Each row is a point on a tangle of strands that fork, close into loops and nearly touch. The rows are in no order.
Points whose rows are less than 71.9 apart are linked; no others are. Some points are linked to none.
(442): 3 -23 6 -7 -8 21 8 -38 -20 -20 -11 6 -6 -2 -7 -8 8 -49 7 -10
(1198): 35 12 22 33 31 23 14 11 28 0 8 -11 -19 -26 -21 -8 2 26 12 14
(827): -3 -13 18 -11 22 10 28 -18 -3 -29 -20 42 -7 34 -20 -24 20 -32 36 13
(1138): 12 -13 -17 -13 -26 -25 -27 -20 -67 -12 -14 36 18 26 7 -20 -2 -4 10 4
(1032): 9 8 -19 -10 -14 -22 -4 -43 11 -26 -1 33 12 10 23 3 15 -7 3 -7
(1028): -24 1 6 -33 -20 -28 -34 2 -18 2 2 1 10 33 -11 -25 -6 26 -4 -18
(341): 5 15 23 19 40 12 15 11 27 -9 -25 -9 17 10 -33 -21 21 -21 25 30
(1091): -15 8 -17 -19 14 21 -5 18 -39 23 6 -1 20 32 -11 -52 -17 -18 -10 -7
(642): -6 -9 -42 -39 -13 -1 -7 -4 -28 8 -10 12 0 71 22 -38 -5 -10 8 -12
(549): 21 -13 -37 -21 -21 35 -9 7 -8 28 -37 -8 22 39 16 -25 -36 -13 -15 -28
(115): 13 -14 22 36 0 6 27 -7 21 -1 -10 3 32 -36 -12 25 -20 32 -14 -9
(681): -14 17 10 -18 -3 18 4 -14 0 19 -1 -28 -23 -6 -4 16 -22 -17 -38 -12
(290): 12 -2 13 19 17 5 13 25 20 8 -6 -11 29 -5 -17 -11 43 -18 44 21
(187): 17 -4 -20 -4 -37 -38 -27 -12 2 6 11 26 -28 34 19 -30 3 -29 39 20
(291): 18 7 -30 22 -15 -19 -35 -18 -34 -46 -10 22 35 0 5 -27 24 -38 -20 15
(475): 5 -27 -7 -29 1 -26 -16 -8 -3 2 -18 28 -5 12 -22 -2 -17 -46 23 19
(131): 22 -13 19 -9 -6 -2 -1 16 29 4 -11 -1 -16 -8 0 24 18 -22 6 3
(191): -33 22 0 17 14 32 -14 20 4 -3 -5 -37 -29 -31 -4 26 -21 24 -20 -8
(267): 11 -14 6 -40 -12 13 5 3 -16 -5 -15 7 -32 52 16 0 -8 4 -33 -21
(1124): -35 18 0 -7 -9 -3 3 37 8 30 29 -24 2 -6 16 24 -13 44 -13 -17
(1003): -3 -27 5 26 4 -52 -1 -36 13 -29 18 -13 20 -51 -8 -10 33 36 -5 20
(724): -26 61 6 37 31 30 0 0 21 7 14 -36 -25 -21 -6 -4 -15 5 7 8
(342): -34 46 0 10 -1 28 22 10 10 12 -12 -39 13 -2 14 33 -2 -10 -15 -12
(1206): -12 -5 7 -30 9 0 6 -30 -22 -16 -19 36 0 37 -16 -31 -13 -18 25 0
(353): 15 -25 34 5 0 -4 -15 39 6 5 -6 -29 -2 -21 -17 19 46 -8 16 8
(528): -17 -30 32 1 -21 -6 -1 -15 -5 2 4 -5 15 -28 -6 13 -14 47 -2 -29
(638): -18 -5 1 -35 -6 -14 22 0 -15 32 -3 -2 -10 28 -10 5 -22 -26 7 6
(18): -2 -28 -33 -21 -10 -29 -2 -11 -36 -5 -7 44 -17 27 -9 -22 -21 -62 23 33
(520): -19 29 4 9 30 24 -3 -11 30 3 11 -30 -40 -25 -13 -2 2 -22 -3 3
(854): 14 -17 -24 -20 -18 9 -11 2 16 4 -31 21 11 30 12 -8 -27 -32 -1 -8
(552): 28 -11 18 5 8 -27 37 -15 -3 3 26 20 -14 6 -7 -11 26 -32 11 22
(1128): 4 -24 -4 -42 -12 -9 11 9 -31 37 -7 16 -13 51 -10 -20 -42 -10 10 0
(226): 14 -20 13 -35 -21 -8 -10 0 -9 -14 -25 8 0 25 6 22 -15 26 -47 -26
(348): -2 -20 -1 -14 1 -20 -13 -9 25 -4 4 1 0 -33 -10 32 -13 10 -23 -7
(1104): 24 19 -18 18 -11 -33 -16 -8 5 -27 -6 30 43 18 4 -26 17 -36 -11 17
(812): 13 -2 -6 -3 19 1 12 -8 21 8 22 38 3 -7 -8 -13 -31 15 24 -5
(183): -10 20 29 2 28 -8 12 19 19 15 -5 -36 -25 0 -18 21 37 -15 7 28
(429): 7 5 24 28 29 24 18 42 -15 13 -4 -14 -2 -21 -19 35 -1 -11 3 21
(12): 13 -16 16 -9 7 -7 -4 -18 30 -27 -23 -5 -3 -28 -8 34 22 -5 -16 -4
(138): 6 2 -19 -17 -20 -32 -38 -12 -6 18 31 17 -6 14 7 -37 -9 2 23 -4
(236): 6 8 14 5 -3 42 26 -15 7 9 0 2 -9 -4 -2 -1 -23 -13 12 -20
(894): 2 13 -17 -13 10 15 4 40 -9 33 -13 5 13 41 -3 -23 -46 -12 -17 -1
(1167): 44 -20 2 15 11 -44 4 -36 31 -16 17 -2 -7 -41 -19 -10 18 28 9 21
(62): -8 23 34 13 32 8 37 17 12 17 -9 -1 -39 20 -19 17 6 -23 7 41
(118): 2 -22 -21 -38 -2 -2 -4 4 -26 11 31 21 -7 12 18 -4 2 7 17 -24
(165): 36 -2 8 24 27 14 2 1 22 -9 23 19 10 -29 -23 -34 -11 26 11 7
(879): -16 29 10 29 10 8 1 14 -9 29 0 -37 -30 -32 0 50 -50 21 -9 5
(1145): 1 4 25 17 7 -8 8 16 41 6 9 -25 -6 -29 -1 28 11 51 7 5
(1125): -15 13 16 16 9 16 8 50 -6 10 34 -10 -10 -19 -4 18 -3 42 -16 -1
(306): -10 0 -6 -38 0 21 2 30 -30 19 3 -14 -9 41 14 -2 -4 18 -33 -21
(361): -8 22 23 9 8 64 7 5 -18 -1 -1 -9 -21 6 -6 -17 -21 11 7 -23
(1004): 25 -24 21 -2 9 -39 6 -16 -10 -12 23 14 -5 -19 -15 7 43 0 -8 20
(1035): 11 -18 1 -18 0 22 19 19 -16 18 41 13 -16 -11 16 23 -9 9 9 -21
(536): -8 15 -6 -14 11 -6 -13 -20 35 9 9 -11 -26 -19 -19 -12 0 -56 3 13
(888): 26 -6 6 -17 -22 17 -6 -17 -11 -26 -3 18 -24 35 20 -21 4 -1 -18 -28
(344): -4 -13 16 27 20 4 -8 28 7 -13 23 -26 7 -39 -14 -8 37 25 -9 9
(438): -18 -4 -35 -38 -20 -19 7 -20 -1 -7 -22 3 51 23 23 15 0 -4 -24 -23
(1088): 24 9 22 21 21 1 36 5 18 18 32 4 -8 -20 -11 14 2 9 3 16
(646): 21 -7 10 27 6 -22 -12 26 59 1 7 -28 22 -31 -3 3 18 43 11 14
(686): -39 11 2 -8 -7 -1 -15 3 -15 -5 25 -3 12 10 2 -33 -2 53 -11 -28
(318): 14 -25 -6 -27 8 -23 -40 -6 17 -6 -6 16 -13 -18 -21 9 -16 -18 -6 6
(501): 1 -10 -12 -12 9 -27 2 -26 4 -21 24 32 3 -25 -4 10 -14 20 -32 -2
(856): -7 -11 -28 -26 -8 33 14 21 -15 36 -41 -17 -2 53 -2 -22 -39 -37 -10 0
(264): 26 17 -34 -2 -9 -25 -17 -18 16 -29 -13 53 30 32 21 -12 -2 -10 -8 5
(374): 1 15 28 21 -3 42 27 28 -1 26 7 -11 -24 20 12 0 10 -5 42 -1
(651): -2 -11 -45 -24 -32 -20 -6 -6 -10 14 8 18 -29 53 27 -38 -8 -43 21 4
(423): -7 -5 -5 13 -35 -11 -23 -45 -27 -25 22 -7 16 -26 18 -19 39 -6 17 -21
(292): -16 -4 -15 -20 -25 25 4 -12 -14 -8 -28 -20 42 9 19 9 -3 -2 -30 -41
(1162): -16 -22 12 37 18 -9 -13 26 28 -19 9 -35 -9 -64 -20 1 15 44 -31 15
(1095): -6 -9 -5 -5 -25 2 -24 -13 -14 -8 11 -4 30 -9 14 -11 11 4 11 -30
(665): 4 -7 -12 -30 -6 6 -16 9 -6 -12 29 24 -18 11 26 -8 43 -1 31 -22
(867): -20 14 -16 -30 7 7 6 -8 27 14 -6 -13 -32 1 2 10 -17 -54 -25 2
(838): -4 -44 19 39 -22 -9 2 -4 24 -11 -5 3 23 -53 -6 8 -16 54 -16 -15
(254): -28 14 20 -26 0 -17 2 -11 -8 20 6 -18 -13 2 -18 6 5 -18 -19 -4
(1077): -27 38 -17 17 -3 32 23 16 17 7 -3 -20 17 -3 25 32 -31 29 -34 -19
(572): 20 26 -39 20 -20 -27 -27 -41 -26 -37 -13 37 17 -4 28 -7 23 -22 9 27
(496): -3 -16 18 0 -11 9 18 -4 -7 17 26 -8 4 -35 12 33 -3 25 -3 -31
(240): -7 0 -44 -33 -15 -37 -9 -23 2 -7 -15 23 30 15 26 27 16 -20 -2 1
(574): -11 10 23 -19 14 9 14 -18 0 -23 -30 9 16 18 -17 0 -1 1 -19 -14
(379): 5 43 -44 25 -32 -29 -16 -48 -29 -45 -11 33 13 -10 56 16 34 20 -1 28
(419): 3 4 -17 12 15 -27 -24 -30 5 -26 13 20 27 -26 -14 -29 15 0 19 13
(364): -9 29 34 31 14 -7 4 21 27 11 -9 -52 -10 -20 -7 35 27 18 7 20
(569): 7 5 -17 -10 0 12 23 -25 8 10 10 26 17 6 4 -3 -32 -13 0 -13
(384): -7 -20 -41 -44 -16 12 -28 -12 -25 17 -16 -36 0 37 17 -30 -2 10 -35 -34
(567): 15 -8 30 35 5 29 48 20 9 26 14 -5 -30 2 -7 -2 5 -27 53 25
(1037): 15 26 24 38 30 3 47 11 13 31 5 -10 -25 -4 -15 14 -6 -7 33 41
(509): 7 -2 16 12 2 10 -10 33 6 -15 13 4 5 -9 -3 0 7 26 -15 -10
(979): -11 -17 8 8 16 30 -21 26 12 -17 -2 -28 -16 -52 -7 30 7 7 -29 -8
(547): 9 -14 -42 -36 -31 -20 -16 -13 -55 6 -11 24 19 52 33 -19 1 4 17 -11
(103): -9 -2 -32 -20 -10 48 -3 14 -5 17 -40 -32 23 19 20 8 -30 6 -33 -30
(354): -30 -15 -23 0 -15 -20 -31 -61 2 -49 -7 11 4 -37 21 3 17 32 3 -12
(1161): -18 5 -5 15 13 28 29 52 -18 32 -2 1 -42 22 -1 19 -37 -41 21 34
(525): 4 -50 -26 -29 -32 -25 1 -8 -48 22 -2 37 -18 46 -3 -23 -31 -32 23 17
(648): -32 54 3 52 7 18 12 22 17 14 -14 -43 25 -14 2 35 -13 5 -5 14
(586): 22 -13 14 17 10 1 6 -15 13 -28 -14 1 30 -13 -14 -8 48 -9 20 5
(510): 18 10 -11 10 17 -14 -21 12 67 -3 18 -5 0 -22 -10 -8 4 9 -2 12
(323): -28 -19 -4 21 7 -42 -23 -21 14 -24 9 -5 39 -42 -28 -25 17 21 6 9
(402): 23 -19 11 -5 -27 -8 -28 -7 -3 -21 -37 19 26 11 -2 9 -8 8 -19 -19
(923): -9 31 -2 11 15 10 11 32 -6 41 4 -16 -35 -1 9 54 -44 -3 9 16
(1169): 30 -17 15 4 28 -32 23 -9 26 7 29 -6 -17 -34 -16 10 26 15 9 23
(249): -25 -15 15 38 24 9 -4 41 2 -9 -1 -33 -14 -58 -11 42 7 43 -16 10
(1078): -5 -4 1 -12 -28 -37 -32 -16 -45 -12 -1 6 15 26 4 -18 11 13 -21 -9
(210): 3 28 38 40 11 54 23 25 -25 4 0 -17 -22 5 -4 -3 12 -6 11 -1
(636): -1 16 -6 -6 9 31 24 48 -27 41 8 -3 -43 28 16 26 -41 -5 -3 11
(585): 23 -9 -1 22 -17 -17 -4 -34 -16 -26 2 3 30 -17 16 -6 53 -15 25 2
(554): -1 45 6 59 17 17 7 24 33 5 5 -35 8 -29 0 4 -7 7 -5 19
(760): -2 4 9 -16 -8 15 6 34 -7 27 -3 -9 1 17 17 28 -23 22 -17 -21
(171): -34 -11 4 12 -17 -1 -28 -8 -1 -29 15 4 27 -19 10 -29 24 44 7 -29
(427): 15 2 -22 -23 -15 4 -30 -13 -22 -32 9 29 -20 33 32 -30 29 -4 20 -24
(676): -16 16 37 27 10 8 31 -2 0 -4 -18 -10 14 -15 -21 26 -10 23 -24 2
(409): 5 -6 21 0 31 -6 20 -9 24 -6 -21 25 4 13 -35 -13 6 -33 21 37

A fork is a point with three links, a tip a point with one. Leave the first point through the second and follow the links. Name the first fork or tip that comes.
(651); (642): (1206)
(379); (572): (549)
(1128); (638): (1077)
(1077); (342): (348)
(676); (115): (267)
(1125); (509): (1161)
(423); (1095): (138)
(1198); (165): (1037)
(567); (374): (1088)

A piece is two or more points that can be reached from each other along the links. Count, over all rows, the pieces, the separate loops (a circle has one, a figure eight two, a Y none), the forks (points with three links) and the tips (points with one).
pieces: 5
loops: 1
forks: 6
tips: 14

Name the points in between on the shortest way along the links from the first point to the second, in order.
(342); (525): (648) (554) (724) (520) (536) (867) (681) (254) (638) (1128)
(572); (1091): (291) (1104) (264) (1032) (240) (438) (292) (103) (549) (856) (894)
(419); (364): (323) (1003) (1167) (1169) (1088) (1037) (62) (183)
(226); (1161): (267) (306) (760) (1124) (1125) (509) (344) (1162) (249) (979) (191) (879) (923) (636)
(1125); (115): (1124) (760) (306) (267) (888) (427) (665) (118) (1035) (496) (528) (838)
